Each row is a point on a landscape with many valleys, with its height.
From any point a ball rolls to the lowest of the 2 points nearest to it. It stops when none of these is lower. Distance is the straight distance between rows; heights are no part of it.
<292>: 32 -34 -6 32 16 -24 -52 25 -1 30 6 -4 16 -19 11 19 -45 -4 26 -8 -14 -25  height 3.08
<702>: 23 -37 -45 -6 33 31 69 -8 21 23 -44 33 -32 -37 -12 48 -45 47 2 3 18 -15  height 6.40
<328>: 33 -14 37 -38 17 -8 4 -49 -59 -46 -10 51 10 -22 -38 10 -8 66 30 -22 -47
 -18  height 6.92
<233>: -34 -7 15 -49 30 15 26 -18 62 -52 -11 11 -46 -18 24 13 34 -22 -32 38 10
 -19  height 5.37
<224>: 9 16 -3 25 3 -13 26 47 3 56 24 -29 14 1 37 23 27 -12 -27 47 11 32  height 3.57
<910>: -48 12 -4 -27 -7 1 -35 -15 39 -60 -52 61 1 22 -40 -16 18 8 4 -38 -31 20  height 5.65
<724>: -4 -43 -23 54 -38 -24 -3 4 -75 87 5 -21 -2 8 -1 -6 6 8 -35 5 6 7  height 0.87
<547>: -19 -15 23 -49 -11 -1 33 -58 30 0 31 -18 -1 -10 35 22 -26 -67 -46 -16 65
 -12  height 2.07
<238>: 3 -25 34 -16 19 19 21 -40 -44 -82 -33 68 20 -25 -49 7 -22 74 44 3 -11
 -39  height 6.88
<327>: 6 1 -49 23 -10 -13 -56 11 28 -31 7 32 -11 -9 -50 8 -32 -26 20 -20 -37
 -22  height 3.13
<352>: -37 1 -1 -43 -23 39 42 -78 16 -70 -56 96 -19 -46 -33 -60 -46 56 34 36 4
 -2  height 6.81
<705>: -25 -5 43 -30 7 32 25 -46 -1 -82 -60 94 22 -52 -23 -27 -39 53 40 11 7
 -17  height 6.84
<403>: 22 -17 -32 18 25 -22 4 -10 -5 27 5 25 -16 -38 -4 27 -17 36 11 3 -46 16  height 3.29
<193>: 24 -28 -24 24 6 -33 -17 5 -71 43 4 -38 1 19 -33 -14 21 30 -6 -18 4 13  height 1.57
<32>: -36 41 20 69 -75 -34 14 78 -40 42 0 -41 -40 28 31 -5 34 -29 -30 28 24 7  height 1.27
<482>: -27 26 24 -44 10 12 6 -16 43 -68 22 -16 -25 -3 30 0 41 -51 -23 5 10 -1  height 5.24
<617>: 6 23 -4 13 19 -11 -14 44 -9 41 5 -42 4 21 56 -11 18 6 35 -28 5 27  height 4.27
<624>: -17 -27 -7 40 35 -6 41 -1 -29 38 24 -15 16 -19 30 -16 -8 -10 1 12 47 31  height 6.03
<575>: -48 -28 9 -86 9 7 8 -47 63 -31 -27 31 -30 -11 31 12 1 -42 -39 5 23 -12  height 5.47
<1094>: 25 -6 27 -33 34 23 46 -5 13 4 -5 11 17 -17 16 62 3 -7 -34 40 -24 4  height 3.52
<156>: -56 42 49 -23 -29 34 -6 -17 25 -105 -46 94 29 -1 -27 -25 3 -13 22 19 -18
 32  height 5.83
<636>: -7 17 -6 -30 -6 13 -49 35 55 3 -42 22 -20 0 58 20 10 -18 0 -18 -29 -13  height 4.48
<427>: 0 12 18 8 35 7 33 16 6 27 23 -11 -4 -12 15 35 20 15 -9 45 -40 33  height 3.30
<240>: 14 -34 11 -36 -12 1 -17 -13 39 17 -4 10 4 -28 70 43 -20 -65 -31 -5 0 -23  height 5.71
<1087>: -12 -20 21 62 5 -33 -27 -10 -35 37 22 -30 -14 24 -25 -23 -6 -32 11 -1
 -22 4  height 4.28
<152>: 14 -27 -32 25 -7 -28 -18 33 19 22 -1 25 -16 -41 35 35 -18 11 11 -16 -36
 -17  height 3.43
<442>: -17 -24 2 13 42 -8 85 2 -34 42 13 -21 -23 -41 32 7 -2 -22 -35 49 52 47  height 6.14
<135>: -12 -11 43 -13 14 -8 45 -39 -2 0 47 -42 -3 -11 1 -6 -12 -59 -41 18 73 10  height 1.66
<831>: -18 2 32 -26 3 27 -25 -13 47 -74 -30 78 23 -5 -18 -7 -13 -11 18 -7 -3 9  height 5.75
<301>: -29 2 8 -29 8 1 7 -57 -27 4 -17 35 7 8 -24 16 -12 49 1 -44 -68 9  height 5.45
<116>: 12 36 -5 -10 3 -9 -18 55 34 -26 15 -46 -19 2 35 1 33 -43 -4 12 27 0  height 4.91
<688>: 29 -29 -17 42 23 -77 -7 38 -33 73 32 -20 -28 0 -32 -24 -13 54 23 6 -20
 16  height 2.59
<898>: 3 46 20 -31 0 47 -23 -19 29 -41 -15 -6 17 3 23 -33 6 -12 20 -3 -5 16  height 4.12
<188>: 28 20 -51 10 22 12 -5 -14 5 -16 25 2 28 -21 -32 -6 6 28 -9 9 -8 26  height 1.74
<118>: 27 16 -31 31 -88 -32 -54 47 -1 23 -12 1 -33 42 -24 16 1 11 -16 -41 -16
 -40  height 3.34
<171>: 15 28 33 -1 18 1 3 51 -16 62 12 -49 11 15 45 -25 42 -12 -31 32 34 60  height 3.80
<801>: -12 7 61 -18 -2 23 22 -56 21 -22 46 -29 27 18 -19 -29 3 -25 -20 24 82
 -12  height 1.30
<318>: 7 -3 -67 46 14 -29 -5 7 -32 1 39 5 16 -26 -49 -7 1 26 13 -20 7 10  height 0.96
<91>: -18 -28 -44 51 36 -34 35 48 -38 44 14 -20 -14 -59 44 -22 -20 -7 12 20 42
 39  height 5.89
<361>: -38 13 -5 66 -9 -26 14 66 -33 13 8 -24 -14 -16 19 -5 30 -32 4 -19 18 25  height 5.55
<394>: -8 -50 -18 47 -50 -15 -1 -8 -1 52 22 -22 -3 10 -10 12 -7 -13 -36 -3 29
 -23  height 1.61
<846>: -5 12 -21 26 -28 -11 -38 23 52 -12 7 47 14 -17 -18 26 -32 -58 -18 3 -18
 5  height 2.72
<994>: -40 -34 -10 -42 15 31 49 -56 24 -19 -25 7 -30 -2 -11 5 13 49 -10 30 -15
 -32  height 6.69
<417>: 1 33 -10 -24 -5 12 -40 89 63 -30 -28 -11 -12 -2 38 -9 29 -30 22 -14 -2
 -8  height 4.69
<638>: 9 -9 -14 22 -46 14 -24 1 2 29 22 -36 -8 17 9 14 3 -71 -49 -12 32 -11  height 2.20
<687>: -23 21 4 65 -89 -43 12 60 -21 90 28 -4 -5 22 46 1 12 3 -22 36 7 4  height 1.88
<132>: 53 -11 19 -60 14 -44 -53 -17 -38 -47 -2 49 12 10 -37 -4 4 54 31 -54 -48
 -7  height 6.98
<816>: -9 -37 1 8 47 4 45 -16 1 15 -34 25 -6 -22 -29 32 -15 63 25 -6 5 -34  height 6.48
<610>: 6 9 36 41 13 -6 -37 6 -25 -4 9 -9 19 12 -24 7 -36 -47 28 -18 -31 0  height 4.51
<1074>: -9 -7 -4 1 -13 -19 -7 -49 -35 9 4 3 -12 17 -36 8 8 8 -4 -65 -50 -15  height 5.30
<422>: 17 -33 -42 -39 36 31 33 -40 2 -26 -57 55 10 -45 -21 30 -39 48 -1 -3 21
 -10  height 6.47
<992>: 8 -19 -35 -4 36 35 95 -43 -8 36 -21 -6 -5 -28 -9 11 -27 27 -13 17 22 2  height 6.31
<77>: 26 -21 16 21 -21 -4 -15 32 9 65 21 -3 14 2 35 32 -24 -25 9 1 4 -15  height 2.69
<463>: 2 9 -7 19 7 -11 -31 -7 -54 -39 22 -45 2 34 -34 -57 21 -6 38 -33 -14 -27  height 4.93
<1036>: 5 47 -26 13 -20 -19 2 45 -18 39 12 -16 10 -16 89 23 8 -10 7 -35 -1 49  height 4.54
<106>: 37 29 10 22 22 -8 -49 42 -32 -36 17 -28 16 22 -34 -16 -12 -35 41 7 -47 0  height 4.70
<472>: -13 19 58 -5 -14 36 -16 -36 4 -51 29 -16 25 35 -33 -31 2 -21 5 33 35 -36  height 1.59
<282>: 37 -27 -12 40 28 -35 25 11 -36 62 18 -11 -15 -21 -19 20 -9 51 0 51 -35
 26  height 2.97
<108>: -21 -26 -4 -50 13 36 56 -58 40 -44 -74 87 -25 -28 -28 -17 -25 45 1 51 9
 -21  height 6.78
<20>: -17 26 67 -48 6 49 54 -49 5 -5 -13 22 32 -8 13 -8 -22 59 8 27 -3 0  height 3.86
<531>: -13 19 -9 74 -3 -41 -25 98 -56 14 -3 -40 -19 16 -5 -35 20 -42 41 -17 11
 23  height 5.36
<931>: 35 9 -50 -12 -12 -56 -56 19 -1 -26 3 14 -3 26 -58 -17 -20 -20 31 -65 -32
 -24  height 3.51
<864>: -6 -24 32 -63 30 48 53 -53 8 1 -29 29 22 -15 29 38 -5 9 -27 13 16 12  height 3.67
<914>: 13 51 24 10 -40 15 -18 17 6 49 9 -64 -5 72 12 0 8 -38 -22 -17 5 6  height 2.30
<92>: 19 -15 14 -54 9 12 4 -79 30 -8 41 -27 9 -24 42 -2 -38 -50 -35 14 21 -10  height 2.44
<779>: -21 -22 -10 6 51 14 95 -12 -3 29 0 -28 -39 -26 37 21 -26 20 -25 40 47 3  height 6.22
<625>: 9 -21 -19 30 -4 -72 -36 55 -64 53 4 -18 0 12 -13 -44 5 39 16 4 11 25  height 2.11
<834>: 12 -33 -71 54 -36 -54 2 27 -9 6 32 14 -8 -32 -19 12 8 13 -20 -10 -5 -7  height 1.84
<764>: -27 -48 -21 16 23 -9 21 -1 1 -19 -23 17 -32 14 -23 12 19 60 22 -18 -3
 -33  height 6.55
<364>: -21 -6 0 8 0 16 -7 -62 -47 -27 6 -18 21 13 -15 -22 21 14 24 -33 -12 -7  height 5.12
<1108>: 56 8 5 -7 -22 15 -31 31 -9 15 26 -50 8 0 27 24 -2 -99 -45 0 27 12  height 2.70
<975>: -3 27 18 -65 -2 25 -36 -15 77 1 -31 16 -4 10 40 -15 -14 -25 8 -10 -21 5  height 4.29
<729>: 8 12 13 23 35 1 -24 43 -7 -32 -1 -14 44 19 -27 -19 31 32 26 8 20 13  height 2.74
<862>: -14 37 34 -11 -22 32 -16 -33 30 -38 24 25 39 27 -52 -61 -17 29 30 14 40
 -26  height 1.86
<579>: 25 17 -2 -16 25 -16 -43 12 7 -3 5 -15 39 16 -29 -20 2 51 35 -21 -7 4  height 2.46
<751>: 20 23 39 -17 -15 13 -19 1 12 40 -4 -41 0 30 17 23 23 -30 4 18 -39 9  height 2.68
<147>: 6 20 -35 38 -5 -31 -42 56 -51 -17 5 -54 -26 40 -32 -42 20 -20 44 -46 -16
 -4  height 5.14
<540>: -2 14 -8 31 -42 9 -39 8 -7 25 4 -45 -20 63 1 -26 6 -24 4 -38 -19 -6  height 2.65
<647>: -16 30 1 20 -56 -16 -5 62 10 43 13 -44 -28 50 31 -5 33 -48 -20 -4 32 -18  height 1.85
<379>: -19 23 16 -12 13 20 21 3 9 -23 31 -46 -4 15 28 -18 45 -32 1 11 20 3  height 5.09
<96>: 5 -29 1 50 -10 -63 -34 -5 -20 33 27 -15 -24 38 -61 10 -11 16 15 -23 -22
 -30  height 4.02
<662>: -3 47 41 -5 -4 43 -1 26 9 -53 -9 -38 8 33 -4 16 55 -33 -22 11 -1 17  height 5.25
<395>: 17 -18 -46 48 -42 -13 9 43 7 24 18 20 17 -37 1 48 11 -13 -39 8 16 -7  height 1.53
<1073>: -22 -24 -7 -40 2 28 32 -75 15 -49 -23 62 -30 -6 -47 -21 -1 60 4 41 -23
 -39  height 6.74
<195>: -6 46 47 -21 20 27 25 -25 21 -15 7 4 40 22 6 -9 -6 34 26 4 -1 26  height 3.97
<568>: 25 2 -21 -26 32 34 18 -52 -14 -3 19 0 27 -29 1 -21 -17 39 5 36 -4 15  height 2.18
<27>: 5 31 -7 -6 -1 5 -18 -20 0 -39 17 27 39 32 -64 -32 14 70 27 -6 7 -17  height 2.13
<648>: 37 -37 -29 -46 32 19 -12 -18 -5 -15 -48 61 9 -20 2 6 -11 66 -6 -16 -16
 -11  height 6.53
<396>: 7 76 26 -26 -10 43 -15 45 9 -89 -40 -17 13 51 1 -6 42 -42 5 -24 -5 11  height 5.39
<1053>: 14 11 -30 57 -35 -53 -45 26 3 27 14 1 3 36 -44 2 -10 -5 -11 -46 -14 -16  height 3.70
<697>: 4 24 35 -16 18 -6 -4 61 5 34 18 -67 20 5 68 -2 24 -31 8 -9 55 37  height 4.03
<80>: 10 7 -39 40 -69 3 -53 21 9 10 -8 -30 -45 36 -8 -3 -5 -40 -14 -40 -15 -56  height 2.99
<665>: -7 -40 -17 -77 1 26 2 -25 44 3 -38 41 -8 -30 43 21 -27 -40 -41 8 -2 -7  height 5.57
<954>: -8 -24 50 -60 7 61 36 -78 -10 4 -32 34 42 5 -9 27 -9 46 -3 17 -17 5  height 3.77
<220>: -32 -13 -21 -36 4 3 -8 -35 0 -41 -32 61 -6 4 -20 -7 14 47 23 -42 -46 2  height 5.56
<1002>: -23 -13 -20 71 5 -35 34 59 -45 30 7 -8 -24 -44 26 2 13 21 21 4 -4 17  height 5.72
<227>: -2 18 -55 9 -22 3 4 9 -19 26 2 -32 -2 -25 48 10 41 13 -12 -32 -38 33  height 4.85
<970>: 20 23 -8 -44 9 23 1 -68 38 7 38 -18 22 -14 14 -27 -33 -16 -2 25 -4 13  height 2.55
<295>: -23 -36 16 4 31 26 19 -19 22 -41 -3 2 -33 -6 -12 -11 14 38 7 33 25 -36  height 6.63
<126>: 32 11 49 -24 -10 13 -19 11 -10 4 8 -62 5 21 19 14 -4 -81 -19 42 6 16  height 3.01
<959>: 16 -15 -16 29 -6 -16 -8 29 62 23 24 12 20 -12 19 48 -20 -33 -31 10 15 -9  height 2.19

Call two points neighbours if one is among the 2 nearest of the other. Go from one point of each pair to the other, from neighbour to neighbour, staying as low as possible. Name the highest point that can't be avoided.
<32> and <318> | <152>
<801> and <395> | <970>
<318> and <395> | <834>
<724> and <32> | <126>

For each start below, name the point where the ball stops.
<779> | <463>
<831> | <463>
<156> | <463>
